Each row is a point on a landscape with many valleys, with its height.
From any point a ball rolls to the lowest of the 2 points nearest to it. It stops when none of these is lower. Distance is the straight distance between rows; heights are no part of it.
(378) height 61.6: [146,139,145,163,153,118,122,110,148,141,59,133,123,136,116,165,157,97,139,143]
(1407) height 43.8: [163,135,152,138,105,118,107,130,116,96,144,156,120,125,88,118,145,121,142,121]
(1026) height 43.9: [141,130,119,139,140,143,124,138,167,154,118,90,123,101,116,140,123,78,119,138]
(1210) height 35.6: [164,126,139,104,89,148,124,120,166,153,136,87,118,146,103,107,117,105,117,143]
(863) height 81.1: [101,172,155,144,142,85,137,95,117,123,154,152,122,108,119,144,142,109,150,129]
(740) height 46.3: [99,110,120,129,130,121,128,155,154,112,169,122,139,112,153,102,123,174,119,171]
(1341) height 37.1: [169,145,88,149,120,106,126,176,106,141,107,99,128,102,125,113,144,77,122,80]
(559) height 30.0: [159,96,104,158,156,126,119,143,132,103,62,112,119,139,133,154,141,121,99,105]
(1004) height 37.7: [155,133,147,139,102,135,144,129,50,127,108,182,118,132,86,147,144,147,147,89]
(1370) height 68.5: [114,76,124,114,167,149,143,114,166,130,157,96,170,165,128,108,109,157,96,162]
(459) height 58.8: [172,121,133,164,149,148,108,106,148,146,71,122,115,190,120,148,141,96,146,131]
(297) height 7.5: [111,124,114,114,137,97,130,169,153,93,145,92,128,132,118,126,141,121,92,122]
(61) height 45.7: [163,141,98,107,147,100,129,149,128,104,117,132,147,75,120,158,124,111,112,101]
(104) height 56.0: [97,148,93,172,158,124,120,167,174,147,149,119,112,79,120,126,132,112,123,144]
(462) height 26.4: [119,105,106,83,132,144,122,119,119,102,133,124,156,108,157,125,87,141,100,107]
(158) height 33.7: [149,164,112,98,110,97,149,164,149,98,97,130,115,94,104,174,154,110,114,103]
(1010) height 27.8: [138,146,170,115,111,114,123,80,107,164,119,122,121,150,141,136,128,111,146,158]
(804) height 36.5: [189,128,152,110,146,123,135,114,132,150,131,145,154,134,88,165,181,89,125,121]
(1108) height 44.4: [121,147,149,131,95,84,126,130,93,102,128,199,112,126,121,149,157,175,159,122]
(1031) height 33.4: [114,124,164,121,126,94,149,120,85,97,110,121,133,158,157,130,124,141,106,125]
(731) height 74.4: [66,116,173,114,132,152,161,114,111,149,152,135,144,162,161,114,140,154,126,154]
(544) height 61.4: [126,119,91,175,143,149,101,154,151,160,173,119,140,112,161,65,101,144,147,159]
(18) height 82.8: [105,167,139,140,132,109,122,126,119,115,152,124,116,95,142,128,114,112,148,132]
(539) height 52.0: [120,120,134,122,119,147,150,146,118,141,124,178,107,119,68,146,177,140,115,136]
(16) height 23.3: [150,136,131,107,97,150,154,134,130,112,75,138,105,112,112,145,110,141,123,123]
(871) height 37.8: [168,89,114,81,129,125,117,132,122,87,138,118,164,123,88,131,145,111,87,92]
(496) height 28.4: [202,138,93,134,83,103,107,165,118,130,115,88,126,119,145,109,135,113,122,112]
(810) height 59.1: [144,141,122,100,144,124,123,97,112,136,124,81,152,127,149,132,86,82,119,103]
(843) height 63.9: [115,114,146,107,149,139,147,136,83,127,170,164,158,125,67,123,146,131,98,107]
(271) height 29.0: [62,166,127,180,113,146,96,111,155,97,154,154,116,106,140,106,116,147,186,123]
(857) height 35.2: [159,112,118,167,110,129,93,128,151,121,81,152,105,112,134,127,138,144,148,159]
(558) height 17.1: [135,77,119,70,159,139,127,91,111,169,125,143,168,172,145,170,136,142,112,118]
(1257) height 28.9: [134,127,161,110,136,188,135,92,91,175,159,167,133,156,119,118,109,136,152,126]
(811) height 24.7: [69,168,104,135,109,116,144,169,174,93,156,144,107,113,124,123,107,167,137,143]
(395) height 38.6: [149,99,85,173,128,132,130,185,153,131,80,109,104,131,129,121,159,128,106,121]
(511) height 58.3: [88,113,125,181,110,124,136,161,179,112,138,102,95,129,108,98,144,139,115,165]
(1366) height 39.1: [108,107,168,128,115,161,137,97,108,165,136,142,113,183,103,121,166,139,120,155]
(484) height 49.5: [148,145,122,147,122,145,106,135,158,95,139,159,111,81,69,119,126,112,155,122]
(276) height 58.9: [111,107,122,84,126,147,158,152,96,133,146,151,142,106,74,155,162,130,92,104]
(1223) height 57.0: [101,170,159,128,113,168,148,84,121,144,113,149,101,113,98,136,115,110,164,125]
(140) height 37.5: [112,146,154,150,100,118,95,91,122,123,144,101,113,149,156,89,105,110,169,150]
(12) height 53.5: [175,134,111,155,148,91,109,162,109,69,133,133,137,100,111,131,135,114,107,91]
(1037) height 46.1: [124,157,112,156,125,144,133,123,129,157,84,107,122,107,172,132,67,118,155,122]
(927) height 28.8: [107,131,138,142,130,91,142,158,135,90,102,140,98,146,105,162,180,127,113,145]
(1204) height 13.1: [124,151,162,77,132,127,150,101,77,138,176,133,163,133,122,127,111,127,135,115]
(68) height 22.4: [123,99,114,129,146,116,138,146,133,87,100,108,126,134,134,145,135,121,81,112]
(1438) height 47.4: [145,97,56,133,144,138,114,170,145,139,97,101,119,109,138,110,136,137,101,96]
(30) height 56.3: [131,98,84,130,140,151,135,165,162,153,136,87,123,125,147,95,104,135,101,129]
(1085) height 51.8: [120,172,141,132,121,147,140,100,141,151,80,113,102,112,133,141,89,96,139,133]
(1173) height 4.8: [159,137,102,123,144,89,129,142,135,183,131,85,141,90,170,146,132,82,121,137]
(807) height 22.8: [148,103,154,98,147,130,130,104,83,162,122,148,151,176,121,155,160,126,116,120]
(125) height 0.9: [111,156,166,118,110,124,151,108,67,159,153,133,133,124,97,136,140,106,135,113]
(1093) height 33.3: [110,140,163,137,109,135,132,82,137,131,119,94,108,170,145,110,102,87,137,148]
(827) height 50.7: [136,117,159,138,112,139,89,94,130,140,180,172,134,141,150,97,133,149,180,168]
(1191) height 57.6: [69,140,129,153,115,117,121,131,176,148,151,119,107,114,158,123,123,138,149,185]
(956) height 25.7: [149,100,134,85,175,156,118,101,140,170,150,146,163,151,135,146,102,135,139,124]
(584) height 48.2: [107,127,139,147,138,155,128,130,135,107,149,100,131,145,119,90,87,110,122,122]
(1102) height 11.1: [194,124,107,92,108,150,127,123,141,103,75,129,132,93,116,163,113,118,133,94]
(113) height 21.7: [213,138,100,99,103,117,97,134,112,116,96,109,156,108,147,135,105,120,120,93]
(1135) height 35.1: [101,137,114,178,121,144,98,142,146,96,167,162,125,89,134,96,108,157,167,127]
(1158) height 69.6: [136,117,148,127,173,157,121,118,119,84,190,130,173,156,117,96,107,140,124,130]
(726) height 46.6: [154,104,57,101,156,140,104,128,154,135,122,104,168,110,117,144,97,97,96,86]
(319) height 57.9: [152,139,103,175,125,94,107,173,121,97,140,142,110,97,141,118,135,136,122,115]
(349) height 56.8: [194,109,81,116,155,129,101,159,148,137,141,101,161,105,100,115,133,90,111,92]
(923) height 30.3: [149,136,125,142,118,145,127,138,149,98,78,163,98,113,112,145,132,157,143,132]
(17) height 1.8: [58,146,113,131,115,137,144,147,158,101,106,126,80,125,156,131,122,166,126,147]
(602) height 10.8: [125,139,146,107,119,86,147,134,122,134,64,144,114,126,142,178,165,153,131,153]
(739) height 40.5: [125,148,115,130,95,110,136,144,127,134,95,85,106,110,176,125,89,130,133,122]
(256) height 44.3: [85,151,80,165,123,119,142,172,167,125,164,114,106,98,105,105,120,135,138,122]
(454) height 41.3: [140,137,138,119,93,114,153,151,80,109,118,184,119,117,105,157,151,178,137,99]
(715) height 33.6: [135,139,84,110,99,103,143,153,132,133,75,85,118,106,155,153,115,117,108,108]
(485) height 79.2: [84,169,162,131,144,121,145,94,88,123,154,188,139,115,126,149,125,133,161,118]
(609) height 75.8: [85,126,162,150,113,150,141,99,83,118,130,152,125,157,153,117,136,147,148,130]
(1224) height 54.1: [140,129,94,129,148,126,124,158,146,133,197,115,161,85,152,87,98,158,131,152]
(1219) height 38.5: [142,97,126,140,137,122,106,118,141,130,114,142,114,135,153,133,139,148,135,174]
(1181) height 21.8: [104,130,152,106,133,168,150,101,65,174,174,145,164,141,135,140,105,139,127,123]
(1056) height 22.0: [130,121,132,132,99,85,138,168,144,85,127,113,112,151,99,130,176,128,98,123]
(680) height 33.5: [161,121,145,137,128,167,128,100,72,138,95,191,129,147,117,150,121,156,145,112]
(1152) height 65.7: [127,126,92,174,144,111,107,141,119,182,157,119,127,114,176,75,114,129,142,128]
(1101) height 18.3: [96,115,143,106,119,137,165,118,112,167,73,153,106,141,127,170,164,153,121,134]
(1182) height 44.1: [124,157,120,140,135,136,123,143,153,80,158,179,122,78,96,110,106,147,148,135]
(1350) height 21.0: [140,144,140,129,147,109,125,111,129,166,118,103,129,123,173,144,120,97,137,161]
(1430) height 12.1: [104,176,171,135,85,115,157,90,74,121,121,138,111,148,107,130,126,123,150,95]
(1331) height 16.3: [51,143,148,134,122,146,153,107,149,122,110,160,104,120,166,137,114,158,153,166]
(553) height 56.1: [152,101,137,152,163,159,111,98,137,141,96,120,119,177,144,129,102,124,143,132]
(455) height 84.7: [80,160,134,158,110,95,103,127,134,92,189,125,121,121,114,100,135,128,149,132]
(1111) height 26.0: [99,106,141,87,132,150,159,105,145,159,85,106,122,142,133,163,146,128,96,143]
(310) height 72.0: [100,108,153,129,184,121,127,112,118,112,193,112,174,150,147,101,116,124,115,144]
(194) height 34.5: [123,108,121,108,149,148,138,122,174,159,95,93,128,128,134,140,130,106,108,142]
(1369) height 42.4: [148,110,156,138,99,128,139,119,131,150,106,125,104,182,101,130,187,112,116,151]
(443) height 48.5: [117,101,154,143,96,126,107,107,91,148,165,174,130,153,122,116,174,161,162,175]
(932) height 46.7: [117,122,154,118,99,80,116,126,115,137,145,175,105,139,123,143,184,162,147,160]
(424) height 54.3: [156,145,102,81,129,114,122,107,131,139,108,111,162,80,144,155,107,79,113,91]
(765) height 29.7: [177,113,157,77,102,129,119,111,130,164,161,99,125,165,126,101,122,116,131,146]
(1083) height 85.9: [61,162,138,144,100,94,110,127,122,65,161,150,105,149,128,127,140,157,158,123]
(686) height 46.2: [132,165,112,145,108,100,139,163,127,116,125,86,107,98,110,122,123,83,118,98]
(532) height 46.5: [106,111,137,152,141,147,133,119,164,115,129,178,103,126,77,138,169,123,134,148]
(490) height 42.3: [107,139,132,171,97,130,115,141,135,120,156,90,115,140,152,75,103,130,135,138]
(1422) height 34.7: [112,119,133,89,156,119,134,124,112,129,142,145,143,115,171,144,123,140,124,135]
(813) height 45.1: [156,134,89,178,158,114,129,158,100,152,88,112,113,124,143,107,153,107,122,75]
(444) height 52.2: [60,118,129,134,121,121,149,146,171,123,159,96,123,129,136,93,126,152,118,176]
(969) height 38.0: [176,125,141,110,115,117,129,146,130,99,179,128,144,121,78,107,136,107,122,132]
(330) height 23.9: [58,153,154,159,85,141,108,91,137,111,112,152,89,134,128,122,130,162,184,117]
(769) height 21.1: [123,144,116,100,128,100,163,146,151,116,69,135,111,105,129,192,154,139,117,115]
(1311) height 36.6: [152,139,149,108,120,93,138,109,84,102,92,127,149,135,173,148,107,135,128,109]
(123) height 29.4: [199,108,138,95,153,127,121,106,116,138,111,139,153,160,106,165,142,96,117,94]
(367) height 77.3: [87,156,152,128,120,148,144,122,97,101,152,182,132,124,151,117,122,163,157,132]
(1035) height 34.6: [117,149,84,94,124,84,129,165,135,126,151,96,139,90,177,123,113,135,104,127]
(152) height 29.1: [120,95,136,101,125,131,143,115,105,97,84,104,128,169,144,149,133,119,85,107]
(233) height 19.1: [94,164,165,133,69,117,142,84,113,124,99,134,87,144,141,128,115,148,164,128]
(85) height 66.3: [146,99,84,134,170,130,123,181,160,121,155,106,153,99,87,121,147,115,90,116]
(326) height 62.2: [99,134,104,165,136,146,115,147,162,149,122,140,111,90,150,127,121,142,138,146]
(803) height 26.8: [149,108,122,79,126,97,132,154,147,97,163,104,163,112,84,122,141,125,91,126]
(580) height 52.9: [142,121,138,134,168,166,122,101,134,116,134,108,133,176,131,111,92,99,121,121]
(909) height 28.6: [144,117,142,138,156,152,138,111,86,165,118,192,134,149,109,178,151,137,132,126]
(1144) height 72.1: [76,104,141,107,146,178,160,103,150,132,149,120,155,130,142,108,116,158,114,156]
(1087) height 35.3: [101,104,147,147,120,192,126,104,93,170,151,153,128,179,104,100,136,157,143,150]
(510) height 43.7: [179,148,105,149,154,126,114,114,121,152,58,110,141,115,149,157,107,112,139,106]
(1084) height 23.0: [139,126,88,98,114,84,123,169,146,155,111,84,135,90,174,144,136,125,111,130]
(1389) height 39.7: [167,139,139,135,130,116,122,106,100,123,58,107,143,143,160,142,88,119,133,100]
(300) height 67.1: [130,119,155,124,158,141,125,107,99,111,181,170,147,142,95,110,132,132,126,126]
(39) height 43.5: [161,133,157,104,127,106,139,127,114,148,171,118,145,127,90,119,164,90,129,139]
(1235) height 24.4: [152,107,142,76,100,150,132,118,124,120,156,108,147,143,138,91,100,145,129,135]
(919) height 61.7: [132,85,107,130,115,147,119,146,131,125,112,85,124,164,159,111,106,139,91,136]
(1334) height 86.8: [65,130,156,152,86,93,106,98,117,92,158,137,99,163,91,114,180,155,151,114]
(501) height 44.0: [156,138,118,136,169,151,118,116,159,144,140,125,124,101,122,128,96,97,144,137]
(495) height 36.8: [156,90,95,71,132,138,106,120,141,119,119,128,173,120,115,138,113,111,98,106]
(65) height 48.8: [167,144,98,205,165,113,104,130,94,165,74,116,124,130,158,123,118,110,145,98]
(368) height 35.0: [155,127,137,111,156,169,114,113,153,160,163,150,137,127,114,124,108,130,140,161]
(649) height 14.7: [121,109,115,74,120,153,130,112,140,115,159,95,178,126,136,99,67,141,116,121]
(650) height 42.2: [131,112,146,163,156,125,115,125,147,123,138,141,110,142,112,121,163,117,139,162]
(23) height 47.8: [101,161,112,166,88,104,129,161,138,127,130,82,87,143,134,89,110,103,127,108]
(15) height 64.9: [131,66,106,124,165,171,114,132,167,136,113,101,146,184,143,107,105,150,101,129]
(376) height 40.6: [84,118,132,87,134,96,140,150,144,118,142,131,123,111,159,137,137,162,109,158]

Call two points neighbours if one is among the 2 nearest of the other. Go from one point of each pair to the other, from neighbour to neighbour, staying as low as possible. Name the highest point that can't be avoided.
(68) and (602) | (927)
(1341) and (1084) | (23)
(495) and (803) | (871)
(969) and (558) | (39)
(1102) and (125) | (1369)

Where does a ball stop that starts at each point below?
(1191) | (649)
(443) | (558)
(1182) | (125)
(300) | (1102)
(1369) | (125)
(544) | (649)
